Points on a hilly landscape, in no order, each with its height.
From any point a ball rolls to the lowest of the 3 points nearest to it. It stops when none of these is lower. Distance is the straight distance between rows; heights are no part of it.
J948 h=243: [128 144 130 157 121 167 178 207]
J698 h=354: [131 134 132  94 140 127 126 106]
J456 h=882: [127 109 140  72 193 169 126 106]
J404 h=177: [132 135 126 117 139 126 150 135]
J705 h=74: [133 136 128 115 149 146 164 151]
J57 h=425: [140 133 135 161  91 102 101  77]
J885 h=305: [138 140 107 122 118 102 135 119]
J256 h=516: [116 116 107  78 162 121 132 148]
J769 h=237: [107 117 139  89 141 120  97  83]
J47 h=308: [127 135 157 141 104 131 116  70]
J8 h=119: [ 81 104 155 138 113 102  47  79]
J460 h=413: [148 149 118 141 124 132 168 154]
J64 h=269: [154 145 108 146 107 105 148 130]
J859 h=551: [112 104 100  64 178 130 131 161]
J677 h=340: [164 134  93 155 106  96 147 144]
J251 h=446: [179 143  94 179 107 121 160 162]
J798 h=376: [143 139 113 138 108 104 122  99]
J832 h=506: [123 119 106  88 131 109 117 119]
J42 h=405: [157 148 111 158  96 102 121  97]
J138 h=418: [121 139 105 113 144 124 149 173]
J994 h=115: [108 118 137 139 102  91  73  82]
J947 h=94: [ 65  99 165 149 110 114  53  76]
J880 h=449: [111 123 116  99 147 124 152 188]
J435 h=723: [122 120 141  76 165 144 121  97]
J715 h=421: [173 145 139 181 104 128 132  79]
J142 h=511: [131 136 110 112 115  92 104 103]
J855 h=860: [123 122 141  77 177 151 137 119]
J315 h=233: [135 145 120 126 131 122 150 114]
J964 h=634: [119 120 132  79 164 131 114 104]
J343 h=89: [106 117 141 140  97 110  75  71]
J337 h=685: [118 125 122  85 162 131 144 137]
J309 h=451: [150 136 110 171 121 137 171 197]
J40 h=303: [111 124 153 107 131 130 105  79]
J380 h=770: [125 111 132  64 178 151 116 114]
J620 h=309: [128 141 151 118 130 141 131  82]
J673 h=444: [184 139 103 184  87  93 107  98]
J118 h=277: [134 141 130 118 128 110 125  98]
J91 h=174: [137 125 108 183 107 136 150 228]
J528 h=491: [157 131 114 161  95  87  92  92]
J656 h=423: [168 145 119 166 116 129 166 154]
J54 h=504: [110 110 119  93 163 142 151 180]
J738 h=85: [113 121 172 171  96 136  89  59]
J713 h=719: [124 112 121  74 183 148 128 144]
J236 h=320: [105 121 157  85 153 144  97  76]
J863 h=419: [151 148 138 162  99 122 116  82]
J854 h=450: [118 129 131 112 156 158 171 186]
J28 h=453: [123 125 121  84 145 122 128 113]
J654 h=583: [116 120 115 125 138 149 152 219]
J920 h=416: [166 147 124 171  94 112 120  89]
J100 h=302: [124 135 134 135 141 162 183 192]
J906 h=431: [183 144 114 173  94 111 134 119]
J10 h=420: [186 144 124 183 106 118 127  89]
J325 h=599: [126 124 100 136 120 132 159 206]
J289 h=98: [ 88 106 182 123 133 140  61  67]
J245 h=469: [119 114 103  92 154 122 140 176]
J276 h=494: [159 134  85 175 110 121 164 201]
J884 h=608: [119 110 117  58 189 145 124 140]
J122 h=216: [130 134 125 173 113 162 180 219]
J280 h=249: [157 155 123 145 111 117 153 114]
J527 h=368: [125 136 116 128 147 140 171 179]
J30 h=422: [140 144 137 168 100 116  98  71]
J115 h=81: [105 117 157 148 102 129  80  68]
J758 h=78: [108 123 168 131 118 124  88  60]
J293 h=248: [162 148 129 155 110 128 148 100]
J416 h=110: [105 110 172 100 141 142  82  55]
J910 h=271: [110 118 123  78 138 112  94  87]
J567 h=107: [120 123  97 160 112 138 149 233]
J78 h=86: [ 81 111 176 156 110 132  72  64]
J652 h=91: [ 69  99 180 135 118 136  55  65]
J687 h=120: [ 91 109 157 105 127 126  78  75]
J716 h=404: [153 147 125 144 135 141 175 172]
J760 h=582: [106 108 107 113 147 143 149 220]
J397 h=357: [128 137 108 111 127  95 133 131]
J103 h=553: [112 117 125 109 153 151 160 204]
J410 h=163: [122 123 121 173 110 151 156 234]
J593 h=557: [113 114 108  66 165 111 114 135]
J585 h=411: [161 149 133 154 126 157 185 157]
J167 h=429: [167 144 110 181 114 135 165 170]
J681 h=311: [118 141 146 118 123 128 106  83]
J72 h=412: [115 120 116  96 123  91 106  98]
J187 h=314: [120 130 155 102 133 142 115  75]
J55 h=304: [134 133 135 131 119 123 123  83]
J44 h=172: [ 98 122 141  98 133 112  87  87]
J323 h=245: [144 141 135 139 124 134 149 104]
J453 h=440: [124 131 142 101 165 170 167 159]
J120 h=424: [155 143 107 149 113 121 171 165]
J436 h=106: [101 108 138 136 103  97  72  78]
J970 h=195: [110 119 124 163 116 161 163 230]
J598 h=162: [111 110 112 175 107 153 151 249]

Where does a ball stop that starts at each point below?
J293 => J705
J72 => J758
J947 => J758
J948 => J567
J397 => J705
J280 => J705
J884 => J256
J122 => J567
J994 => J758
J885 => J705
J187 => J758
